The views of a scene show one set of named points, each view turned or mirrored, shifted and resized as a whole, with a little noise and some points left out.

Scene 1
View 1
z_853: [  6  -2 -10 -11  -5   7   0 -13  23  14  22  12   6  29   2   4  30 -18
  -4  12   9]
z_263: [  1 -14   4  -7   1  -6   2 -16   1  26   2   6   9  22  -9   9  22 -21
  -7   9  14]
z_546: [ -7   3  -7 -18  17  23  -9  -8  22 -14  20  14 -11  29  10  -8  25 -19
   5   8   1]
z_934: [ -1   4  -3 -14 -12  -3  11   2  20  21  23  14  14  38  -3   0  31 -29
   6   8  14]
z_163: [ 15  -3 -22  -9  -7  17  -6 -21  38  12  32  13   4  26  10   7  31 -10
  -9  18   8]
z_304: [ 30 -14 -22   0 -30  -5   3 -29  30  46  28   7  24  22  -2  23  32  -8
 -22  20  19]
z_352: [-10   7   7 -17 -10  -8  17  10  11  21  16  13  17  40  -7  -4  31 -37
  11   4  16]
z_649: [  6 -20  -8  -5  22  18 -18 -37   8   3   4   5 -11   9   4   9  19  -4
 -15  14   3]
z_707: [-12  -4   2 -16  25  16  -9 -12   6 -10   6  10 -11  23   4  -4  20 -21
   4   6   2]
z_215: [  4   9 -17 -15  -9  15   2  -3  40   4  37  17   5  37  10  -3  33 -20
   4  13   7]
z_359: [ 12 -27  -4   0  12   5 -13 -40   2  22  -1   2  -1   8  -3  19  19  -6
 -21  15   9]
z_733: [-10  -4  16 -14 -10 -22  21   6  -6  35   1   9  21  36 -16   3  26 -38
   7   3  22]
z_224: [  9 -22 -12  -5  29  26 -26 -44  11  -4   3   4 -19   4   9  11  16   1
 -18  15  -1]
z_626: [-13   3  12 -16  -8 -14  18   9   1  25   8  11  18  40 -12  -3  28 -38
  12   2  17]
z_976: [  1  -7  -8 -10  10  15  -8 -21  18   3  15  10  -4  22   4   4  24 -14
  -5  12   5]
z_158: [-14   0   2 -19  23  17  -7  -7   9 -12   8  12 -12  27   3  -8  21 -22
   7   6   2]
View 2
z_626: [  7  24  -9 -18   1 -27 -12   8  25  -3 -22  -4  -3   1  29   7  22   8
 -13   5  -4]
z_158: [ -2  10 -30  -5  11   3 -17 -13  23 -10   6  12 -16  20  14  -9   2 -11
  -8 -11 -11]
z_853: [ 11  32 -14  -5   1   0 -11  -6  15   2  -8  -2   2   9  -1   1  -1 -12
 -14   2  10]
z_263: [ 22  31 -30 -11   5 -18  -4   8  12  -1  -6   5   1   8  19   0   3  -3
  -6  -2  16]
z_707: [  1  13 -33  -6  11   3 -15 -12  21  -9   9  13 -15  21  14 -10   0 -12
  -7 -12  -7]
z_649: [ 21  28 -45   0  13   7  -4  -7   6  -5  15  16  -6  22   3 -12 -18 -17
  -1 -12  18]
z_352: [  2  24  -4 -15  -2 -20 -15   2  26  -2 -22  -7  -3   3  21   8  21   3
 -17   7  -5]
z_359: [ 32  37 -46  -4  11  -6   3   5   2  -2   9  13   3  17   8  -9 -17 -12
   0  -9  31]
z_733: [ 13  27 -14 -22   1 -36  -7  15  21  -2 -24  -3   1   0  36   8  23  13
 -12   4   3]
z_546: [ -4  15 -21  -2   7  13 -20 -19  21  -6   5   7 -13  19   1  -7  -2 -18
 -13  -6 -10]
z_224: [ 21  27 -53   4  16  15  -4 -11   3  -6  23  19  -7  28  -3 -16 -26 -25
   0 -16  21]
z_934: [  7  29  -4 -10  -3 -11 -14  -2  22   2 -19  -7   1   4   9   7  10  -4
 -17   9   2]
z_304: [ 38  60  -8  -5  -7 -12   3   9   0  15 -20 -13  22  -2 -12  12 -10 -10
 -12  16  43]
z_976: [ 11  26 -28  -2   6   4 -10  -8  14  -3   3   7  -5  17   3  -6  -6 -15
  -9  -5   8]
View 3
z_352: [-14   2   6 -22  16  17 -24   3 -15 -11   5 -18 -19  16 -47  -2  20 -14
  -7  -5   5]
z_359: [  6  -4  23  12  -7  12   4  17  14  -7  46 -31 -34 -16   6  -6 -17  16
  15   3  24]
z_733: [-10 -11  13 -16  12  10 -20  13 -16  -2  12 -37 -36  16 -48 -10  18  -7
 -20  -6  19]
z_163: [ -6   4   9  -4   2  21 -13  21  10  -9  24  10   9  -6 -11   4  -7 -12
  20 -15  -6]
z_626: [-12   1   9 -22  14  15 -22   0 -18 -10   6 -30 -30  18 -50  -4  20  -9
 -14  -3  13]
z_649: [  4  14  18   8  -4  22   5  -1  15 -19  42 -21 -27 -18  11   3 -18  15
  27  10  16]
z_976: [ -3  13  12  -3   3  22  -5   0   7 -18  28 -10 -16  -9  -8   5  -8   1
  20   2   7]
z_934: [-11   1   7 -15  11  18 -21  11  -8  -9  10  -9  -9  10 -38   0  12 -13
  -1 -11   2]
z_158: [ -8  31   9 -11  10  29  -8 -25   0 -32  19 -16 -24  -3 -14  10   1   4
  24  16   6]
z_546: [ -9  31   7 -11   7  31  -9 -18   3 -30  18   0  -7  -6 -11  13  -2  -3
  30   8  -2]
z_707: [ -6  28  11  -8   8  28  -6 -23   1 -30  23 -18 -25  -6 -11   9  -3   6
  24  16   7]
z_304: [  1 -30  18   6  -5   4 -11  56  12  14  36  -5   0  -5 -14 -12  -9  -8
  -1 -30   7]
z_215: [-10  14   5 -14   9  26 -19   9   3 -16  14  13  11   1 -24   8   2 -16
  19 -13 -10]
z_853: [ -6   4  11  -6   5  19 -12  13   3 -10  22  -5  -8  -1 -18   1   0  -7
  12  -8   2]
View 4
z_707: [-16  10  -3  11  24   4   6 -19  12  29  -7   6   6   0  23 -27   7  30
  12 -14   7]
z_649: [-32  15   6  13  14   4   0  -9   1  22 -13  -9   8  -8  30 -34   4  12
  21 -11   0]
z_546: [-10  12 -13  14  24   6  -4 -16  19  22  -5   7   5 -10  21 -26   5  34
  10 -13   7]
z_263: [-15   2   0  24  10   4  10  -3   6  14  -2  -3   9  21  34 -28   5   5
   5  -6   3]
z_224: [-39  20   9   9  14   3  -4 -11  -1  26 -18 -12   8 -20  29 -38   4  14
  27 -13  -2]
z_352: [  6  -4 -17  30  17   5  10  -7  21   9   9  11   8  29  27 -18   5  19
  -9  -5   9]
z_304: [-14   7 -14  43  -7   8 -11  18   8 -12  -1 -17   7   7  38 -32  -3 -13
   1   3  -9]
z_733: [  2  -9  -7  30  12   4  21  -6  13  11   9   8  10  46  33 -19   5   8
 -10  -4   9]
z_976: [-16  13  -9  19  16   5  -5  -8  12  16  -7  -1   7  -8  25 -29   3  20
  12 -10   2]
z_934: [  2   1 -19  30  13   6   1  -2  20   5   6   6   7  17  27 -22   2  17
  -5  -4   5]
z_359: [-33  10  10  19   6   4   4  -2  -4  17 -12 -14  10   4  36 -35   3  -2
  17  -7  -3]
z_626: [  4  -6 -12  28  16   4  16  -8  18  12   8  11   8  38  30 -19   5  17
  -9  -6  10]
z_215: [  1  10 -27  28  15   8 -13  -3  24   5   1   5   5  -7  22 -23   1  26
   0  -6   2]
z_158: [-13   8  -5  10  27   4   5 -19  14  30  -5   9   7   0  22 -25   6  33
  11 -14   9]
z_163: [ -8  12 -21  29   9   7 -15   3  18   1  -3  -4   5 -11  26 -28  -1  15
   5  -4  -2]
View 5
z_352: [ 10 -14  -8  25 -18  13   5   4  -9  10 -22  -4 -15   5   6 -10 -29 -13
   5 -13 -19]
z_263: [  6 -10  -4  12 -11   7 -10  -8   7   8 -13  -5 -11  12   4  -9 -10 -10
 -10  -6 -10]
z_626: [ 12 -12  -8  26 -16   8   6   4 -10   8 -20 -10 -14   8   6 -11 -26 -10
   2 -10 -21]
z_853: [  3 -16  -6  10 -17  21  -9  -5   6  14 -21   9 -16   2   4  -7 -23 -18
   2 -11  -4]
z_215: [  2 -24  -7  13 -24  29  -5  -3   2  18 -25  15 -20  -4   3  -7 -32 -25
  11 -15  -3]
z_359: [ -1 -10  -1   0  -9  10 -22 -16  20  10 -11   3 -10  12   3  -7  -1 -12
 -15  -3   1]
z_224: [ -4 -19  -1   6 -16  21 -25 -24  25  14  -5   8 -13  13   4  -9   1 -24
 -11  -4  10]
z_976: [  1 -20  -4  13 -19  22 -14 -12  11  14 -14   7 -15   8   4  -9 -15 -23
  -1  -9   0]
z_934: [  7 -15  -7  16 -18  17   0   2  -4  12 -24   4 -16   1   4  -9 -30 -15
   5 -13 -13]
z_163: [ -1 -20  -5   2 -18  27 -12  -5   9  17 -26  17 -18  -4   3  -6 -26 -21
   5 -13   0]
z_649: [ -2 -18  -1   8 -16  19 -22 -20  21  13  -6   5 -13  13   4  -8  -2 -23
 -10  -4   6]
z_304: [ -2  -4  -4 -18  -4  12 -15   3   8  11 -34  18 -13  -8   2  -3 -23  -1
  -6 -11  -7]
z_158: [  5 -26  -5  31 -27  24  -8 -15   8  14  -6  -2 -16  14   5 -12 -14 -29
   2  -9  -3]
z_733: [ 13  -6  -7  23 -12   2   5   6 -10   5 -20 -12 -11  10   5 -10 -24  -4
  -3  -9 -25]
z_546: [  2 -28  -6  26 -27  31 -10 -14   9  17 -11   6 -18   8   5 -11 -19 -33
   6 -11   1]
View 6
z_215: [  7   8   9  33  18   9 -18  17   2  29 -18 -12  -7  10 -23 -17   8 -10
  -6  -1 -24]
z_224: [  0  13 -17   3  -5  32   2 -13 -18  42  -7  32  -9  24 -13  -7   9  -8
 -16   3 -22]
z_707: [ -9  21  -5  16   8  10 -11  -5 -10  32 -18  11  -6  29 -13 -13  25  -3
   8   8 -28]
z_163: [  9   4   5  26  13  19 -15  14  -2  30 -11  -4  -8   5 -21 -15   3 -11
 -19  -5 -23]
z_733: [-18   4  10  28   8 -11 -31   4 -10   1  -3  -7  -1  -7   3 -25  50  10
  -8  -1 -42]
z_304: [  9 -14   6  24   3  21 -18  13  -8  16   7   0  -4 -21  -9 -19   7  -7
 -48 -16 -28]
z_934: [ -4   6  11  31  15   0 -25  13  -2  16 -11 -11  -3   1 -12 -20  26  -1
  -9  -2 -33]
z_158: [-12  23  -3  18   9   5 -13  -5  -9  29 -19   8  -6  29 -12 -15  32  -1
  11   9 -30]
z_976: [ -1  11  -3  18   6  16 -10   1  -9  30 -11   9  -6  15 -14 -14  17  -6
 -10   2 -26]
z_263: [-10   4  -1  17   0   7 -18  -2 -13  15  -1   9  -3   2  -2 -18  31   2
 -17  -2 -34]
z_359: [ -5   1 -11   5  -8  23  -8 -11 -20  22   4  26  -5   2  -1 -13  23   0
 -30  -3 -29]
z_546: [ -2  20   0  22  13  11 -12   3  -4  36 -22   3  -7  28 -21 -13  16  -7
   8   7 -24]
z_626: [-15   8  11  30  13 -10 -30   7  -6   6  -9 -10  -1   0  -3 -24  45   6
  -2   1 -39]
z_853: [  0   6   4  25  10  12 -17   8  -5  24 -10  -1  -6   5 -14 -16  17  -6
 -14  -2 -28]

Which points are out of place in each view (at most two, in the order of its rows)? Write - if all are in place.
view 1 => z_163
view 2 => z_304
view 3 => z_733
view 4 => z_976
view 5 => z_263, z_224
view 6 => z_158, z_359

Scene 2
View 1
z_479: [ 14   9  -5 -12 -13 -11  19  15  23  16  17   7 -22   2  19  -6  11 -16
 -18 -11  -7]
z_289: [  5  20  -2  -6 -10   6  -9  -6  16  16  23 -16 -12   2   6  -5   4  -2
   5  10  -7]
z_274: [ 20  14 -17 -11 -14 -13  15  12  35  22  14  12 -21   4  17 -16  15 -14
 -19 -11  -6]
z_938: [ -1  10   1 -19 -21 -40  41  15  10  13  -3  19 -13 -28   2   6  12 -11
 -23   5 -31]
z_673: [  1   9   9 -10 -11  -8  14  10   7  12  19  -4 -17  -6  12   4   5 -11
 -11  -1 -11]
z_790: [ 12  21  -9  -5 -10   8 -10  -5  26  20  24 -12 -14   9   9 -12   7  -4
   2   5  -3]
z_723: [ 13  25  -6   3  -4  34 -36 -12  26  19  42 -31 -16  27  14 -16   1  -1
  13   3  13]
z_198: [ -2  22   4  -5 -10   7 -10  -9   8  13  24 -21  -9  -3   1   0   0   1
   9  16  -9]
z_403: [-15  18  18  -9 -12  -7   5  -7  -9   7  16 -18  -5 -21  -6  15  -2   2
   7  24 -23]
z_974: [ -7  13  10 -13 -14 -17  17   4   1  10  11  -4 -10 -18   1   9   5  -4
  -5  12 -22]
z_702: [  8  26  -8  -3 -10  12 -19 -12  23  19  26 -19 -10   6   3 -12   5   1
  10  13  -4]
z_8: [-14  20  15  -8 -12  -4   0  -8  -7   8  18 -20  -4 -17  -6  12  -2   3
  10  24 -21]
z_738: [ 16  32 -15   2  -6  33 -40 -19  32  22  37 -31 -11  24   7 -22   2   4
  18  10  11]
View 2
z_938: [  1  -6 -25  48 -33  16  40  -8  34 -29  20  13  33  -8  -1  27  -1  20
  -7   4   4]
z_8: [ -2  11 -29  10 -39   0  10 -20 -14   3   2 -15   5  -9 -20 -10   4 -15
  15  10 -10]
z_974: [ -2   3 -25  25 -34   8  23 -12   7 -10   7  -2  13 -11 -10   6  -1   0
   3   7   0]
z_702: [  3  -9   2  -4 -21   4 -21   9  -4  19 -19 -37 -12 -11 -14  23  -7   6
   6  13  -7]
z_403: [ -2  11 -34  14 -40   1  17 -22 -11  -1   6 -10   9  -9 -19 -11   5 -15
  15   9  -9]
z_738: [  2 -12  13 -24 -14  -1 -47  17 -19  40 -38 -57 -31 -12 -20  21 -11   0
  11  16 -11]
z_723: [ -7  -8  14 -23 -11   2 -38  17 -18  37 -40 -47 -39 -19 -15  13 -15  -3
   3  12  -1]
z_673: [-10  -1 -10  19 -22  12  18  -2  11  -4  -5  -3  -5 -18  -3  10 -10   4
  -8   4  11]
z_790: [ -1 -10   4   1 -19   7 -15  11   2  15 -19 -31 -11 -12 -10  24 -10   9
   0  11  -2]
z_198: [ -1   1 -14   1 -28   2  -6  -5 -11  13 -11 -26  -7 -11 -18   4  -3  -6
  11  11  -7]
z_274: [ -1 -20  11  21 -12  17   0  19  28  -1 -12 -14  -1 -15   2  46 -14  30
 -14   7   9]
View 3
z_738: [-16  -2 -52 -21 -13  16 -17 -11 -27  12  14 -27  -5  -4  23 -42  20  26
  12 -21 -20]
z_702: [ -7 -10 -33 -15  -8   8  -3  -5 -13   2   8 -13  -3  -9   9 -33  13  13
  12 -15 -10]
z_673: [  4 -14  -7   2  -3  -2  11  13  -5 -21   2  -4   1  -8   1 -27  14 -14
  21   4  -4]
z_289: [ -5  -9 -26  -8  -9   9   3   4 -10  -3   7 -10   1  -7   5 -28  13   3
  14  -9 -10]
z_8: [ -9  -5 -22  -1 -12  24  22  20   6  -3   7  -5  17  -3 -11  -5   5 -10
   9  -3 -14]
z_479: [ 11 -19  -1  -1   2 -18   4   1  -8 -24  -2   0 -10 -14   3 -38  15  -8
  25   1   6]
z_274: [ 13 -23  -2  -7   5 -26  -2  -9 -11 -19  -3   1 -15 -19   5 -43  12   2
  23  -5  11]
View 4
z_702: [-18  13   2  -8  14  -4   2 -12 -10 -12   6  -2 -13   1   3  -3  25   0
  -6 -12 -27]
z_479: [-17   3   6 -24   7  -9  18  10   9  30  -5  -9 -10  16   0   6  -6   3
   3  -1  -6]
z_198: [ -6  -6   4   5   9  -1   1 -16   2  -4  14   9  -2   0   1   2  26   2
  -1 -10 -27]
z_790: [-20  12   4 -14  14  -6   4  -7  -6  -4   2  -3 -13   2   2  -2  19  -1
  -4 -10 -21]
z_274: [-20  19   6 -29  12 -11  19  14   1  27  -7 -14 -19  21   1   4  -7   4
  -3  -4 -10]
z_938: [ 19  -5   8  -2   1  -1  29  15  21  60   9   6  -4  40   0  14 -19  16
  -3  -1 -17]
z_8: [ 12 -20   4  19   3   4   5 -19  13   9  24  19   6   4   1   6  24   7
   0  -9 -31]
z_289: [-10   1   4  -4   9  -3   6  -9   1   3   8   3  -6   4   2   1  19   1
  -1  -8 -23]
z_974: [ 13 -16   6   7   1   1  15  -2  18  34  15  13   2  20  -1  10   3  10
   0  -5 -22]
z_738: [-36  21   1 -13  21  -6 -10 -23 -22 -40   4  -5 -16 -15   4  -9  42  -9
  -7 -17 -30]
z_723: [-41  10   2 -18  16  -8  -9 -20 -14 -35   1  -6 -10 -21   3  -8  38 -10
   1 -12 -21]
z_673: [ -8 -12   6 -10   3  -5  12   0  14  24   5   1  -1   8   0   6   3   3
   7  -3 -12]
z_403: [ 17 -24   3  21   1   4   7 -16  15  16  25  21   7   6   0   8  21   8
   1  -8 -29]

Which points are out of place in each view (at most two, in the order of its rows)? Write - if all are in place.
view 1 => z_702
view 2 => z_274
view 3 => -
view 4 => z_289, z_974

Scene 3
View 1
z_564: [ 50  32  33  37  -5 -24  87 -17  13 -11 -43 -27  -1  -5   3 -84  19 -38
   4 -16   1]
z_129: [ 27  27  27  26   8 -16  55 -21  14  -6 -39 -32   5  -5   3 -51  19 -33
  10 -13  -6]
z_993: [-13   6 -46  -2  37   6 -33   9  40 -13 -16 -52  -7 -10  33 -17 -27 -59
  41   8  -1]
z_172: [ 21  16 -12  17  13 -14  23 -11  27 -18 -26 -34  -3 -13  17 -47  -7 -49
  21  -3  -7]
z_113: [ 22  20  23  22   8 -18  41 -35  11  -8 -34 -25  12 -10   0 -29  22 -29
   8 -10 -19]
z_290: [ 27  13  -7  17   3 -27  23 -34  18 -25 -21 -19   6 -18   8 -34   0 -44
  14  -3 -26]
z_106: [ 14  10 -14  11  12 -18   8 -27  21 -20 -20 -26   5 -16  13 -22  -2 -44
  19   0 -23]
z_811: [ 14  22  -3  17  22  -1  29   8  29  -6 -34 -49  -6  -2  20 -57  -5 -48
  26  -7  11]
z_883: [ 16  18  10  17  13 -16  28 -27  16 -10 -30 -29   8 -11   7 -28  11 -35
  14  -6 -16]
z_82: [ 11  19   4  16  18  -8  22 -16  20  -7 -31 -36   4  -8  10 -32   6 -39
  21  -5  -8]
z_537: [-10  12  -8   3  32   1  -9 -13  24  -3 -25 -43   7  -8  16  -3   4 -37
  28   0 -11]
z_572: [-12  13  -6   4  34   4  -9 -10  24  -1 -27 -46   6  -6  16  -5   4 -38
  30  -1  -7]
z_966: [ 15  19   9  18  14 -14  30 -22  17  -9 -31 -32   6  -9   8 -33  10 -36
  17  -7 -12]
View 2
z_993: [-12  15  38 -52   2  14   4  18   4  -3  26  11  26 -20 -16 -19 -14  -9
  -3 -21 -27]
z_82: [  1   0  -9 -33   6  13  -9  14  -2 -15  21  -8  -5 -16  25  -7 -18 -11
   4 -30 -16]
z_129: [ 10  -8 -33 -29  11   6  -8  13  -2 -26  22 -17 -17 -12  49   3 -22 -15
   4 -35 -14]
z_572: [ -7   6  12 -33   1  23 -13  15  -4  -2  17  -3   2 -21   3 -15 -12  -6
  10 -27 -12]
z_811: [ -3   3 -10 -50  16   3  -8  21   4 -22  34  -5   5 -12  30  -9 -20 -16
  -1 -26 -31]
z_966: [  8  -3 -14 -28   5  10  -2  10  -3 -18  18 -12  -9 -16  29  -1 -21 -12
   3 -33 -10]
z_290: [ 19  -3  -6 -25  -1   1  18   2  -3 -21  14 -11  -5 -16  21   7 -27 -13
  -7 -38  -5]
z_537: [ -7   5  13 -31  -1  24 -10  14  -5  -2  14  -3   1 -21   2 -14 -14  -5
   9 -27 -10]
z_883: [ 10  -3 -13 -25   2  10  -1   8  -5 -17  15 -12 -11 -17  28   0 -22 -11
   2 -34  -7]
z_564: [ 19 -13 -53 -35  20  -8  -3  12   1 -40  30 -22 -20  -7  70  11 -29 -22
  -4 -36 -22]
z_172: [  8   0  -4 -40   8   1   8  12   2 -22  25  -6   4 -14  23  -1 -25 -15
  -6 -31 -21]
z_113: [ 13  -8 -25 -18   3  11  -4   6  -7 -19  13 -17 -19 -17  37   4 -23 -10
   4 -38  -3]
View 3
z_537: [ 25  16   4  -1 -13  -1   2   1  -8 -14  -3   1  -7   9  11   1   3   1
   6  -2   1]
z_113: [  5  13  -5  -6  -3  -6  13  18   0  -5  -3   5   0  18  18 -20  11  16
  17 -16 -11]
z_966: [  7  12  -3  -2  -6  -4  11  12   0  -6  -2   3  -2  13  17 -13   7  12
  12 -12 -10]
z_290: [  4  13  -4 -10   6   7   7  11  -2  -3 -11  -4   6  17  22 -14   8  13
  14 -15  -6]
z_993: [ 25  15  10   1  -9  15  -5 -15  -4 -11  -8 -12  -3   1  12  17  -7  -8
  -6   7   7]
z_564: [-22   4 -11   1   0  -4  26  21  20   9  -1   0   5  12  23 -27   5  24
  11 -22 -25]
z_129: [ -4   9  -6   1  -6  -6  18  17   9  -1   0   3   0  12  18 -19   7  18
  12 -16 -17]
z_106: [ 12  15   0  -8   0   5   3   7  -4  -6 -10  -4   2  15  18  -8   6   9
  11  -9  -3]
z_82: [ 8 12  0 -1 -7  0  9  8  1 -5 -3  0 -1 11 16 -8  4  9  8 -9 -8]
z_172: [ 3 11  0 -3 -1  9  7  3  5 -1 -8 -8  3  9 19 -5  1  8  4 -8 -7]
View 4
z_113: [ -5   3 -17  -3  18 -25  32  11  -3 -25  -8  16   2  25 -19 -20  -1   7
   8   1   4]
z_883: [ -1   3  -8  -5  16 -17  24  13  -3 -22  -8  11   1  17 -15 -16   1   4
   2   1   2]
z_811: [  3  -1  -7  -1   9 -18   7   6 -12  -7  -6   1   8   5   2 -16   0  -8
   9   0   6]
z_106: [  2   3   3  -6  15  -8  21  14  -2 -24  -9   7   2  12 -14 -15   3   3
  -5   3   0]
z_82: [  1   1  -7  -4  14 -16  17  12  -6 -18  -8   7   0  10 -10 -15   0   1
   3   0   1]
z_537: [  6   2  -4  -8  16  -7   6  17  -3 -19 -11   5 -13  -3 -13  -5   0   7
  -4  -6 -11]
z_572: [  6   3  -6  -8  16  -9   4  17  -4 -17 -11   5 -13  -4 -11  -4  -1   6
  -1  -6 -11]
z_290: [  0   3   6  -5  15  -9  30  13  -1 -25  -9   9   7  19 -14 -20   4   2
  -6   7   5]
z_966: [ -1   2  -8  -4  15 -18  22  11  -5 -20  -8  10   2  15 -12 -17   0   2
   4   1   3]
View 5
z_537: [  4 -15  -3 -18   1  -7 -25  18 -12  -3 -23  -7  -7  16 -15  10  14 -20
 -11   6   9]
z_993: [ -4 -10 -10 -19  17   1 -19  17 -26  -6 -25   2 -10  -2 -18  15   5 -36
 -13  -5  30]
z_564: [ 13 -27  11  -3 -12 -12  -3 -46  20  -2 -24   3   9  42 -14  -4 -10  19
  -4  22   4]
z_572: [  5 -15  -2 -18  -1  -5 -24  17 -12  -4 -24  -8  -6  15 -16  10  12 -22
 -13   6   9]
z_113: [  8 -17   5  -8  -6 -17 -19  -8   9   2 -19  -5  -2  37 -10   2  10   8
  -2  19  -2]
z_172: [  1 -15  -1 -10   8  -9 -11 -13  -4  -2 -23   5  -3  21 -14   7   0  -6
  -4   9  18]
z_966: [  6 -17   3 -11  -2 -12 -17  -7   1  -1 -22  -3  -3  28 -12   4   7  -1
  -5  14   5]
z_106: [  0 -11  -3 -10   8 -16 -19   0  -4   1 -19   0  -7  25  -9   9  10  -4
   0  12  11]
z_811: [  7 -22   2 -13  -3   1 -10 -17  -4  -7 -28   3   2  17 -20   4  -7 -13
 -14   6  18]
z_290: [ -2 -10  -2  -7  12 -21 -16  -8   0   2 -17   3  -7  30  -7   8   9   4
   4  15  12]
z_82: [  7 -17   1 -12  -1  -9 -18  -4  -1  -2 -23  -3  -2  24 -14   5   6  -6
  -8  11   8]
z_129: [ 11 -23   8  -8 -11 -12 -13 -21  10  -2 -23  -3   3  35 -14   0   1   7
  -6  18   1]
z_883: [  6 -15   2 -10  -1 -15 -19  -4   1   0 -20  -3  -3  30 -11   5   9   0
  -3  15   4]

Which points are out of place in each view (at most two, in the order of its rows)? Write - if all are in place.
view 1 => z_106
view 2 => z_82
view 3 => z_966, z_290
view 4 => z_113
view 5 => -
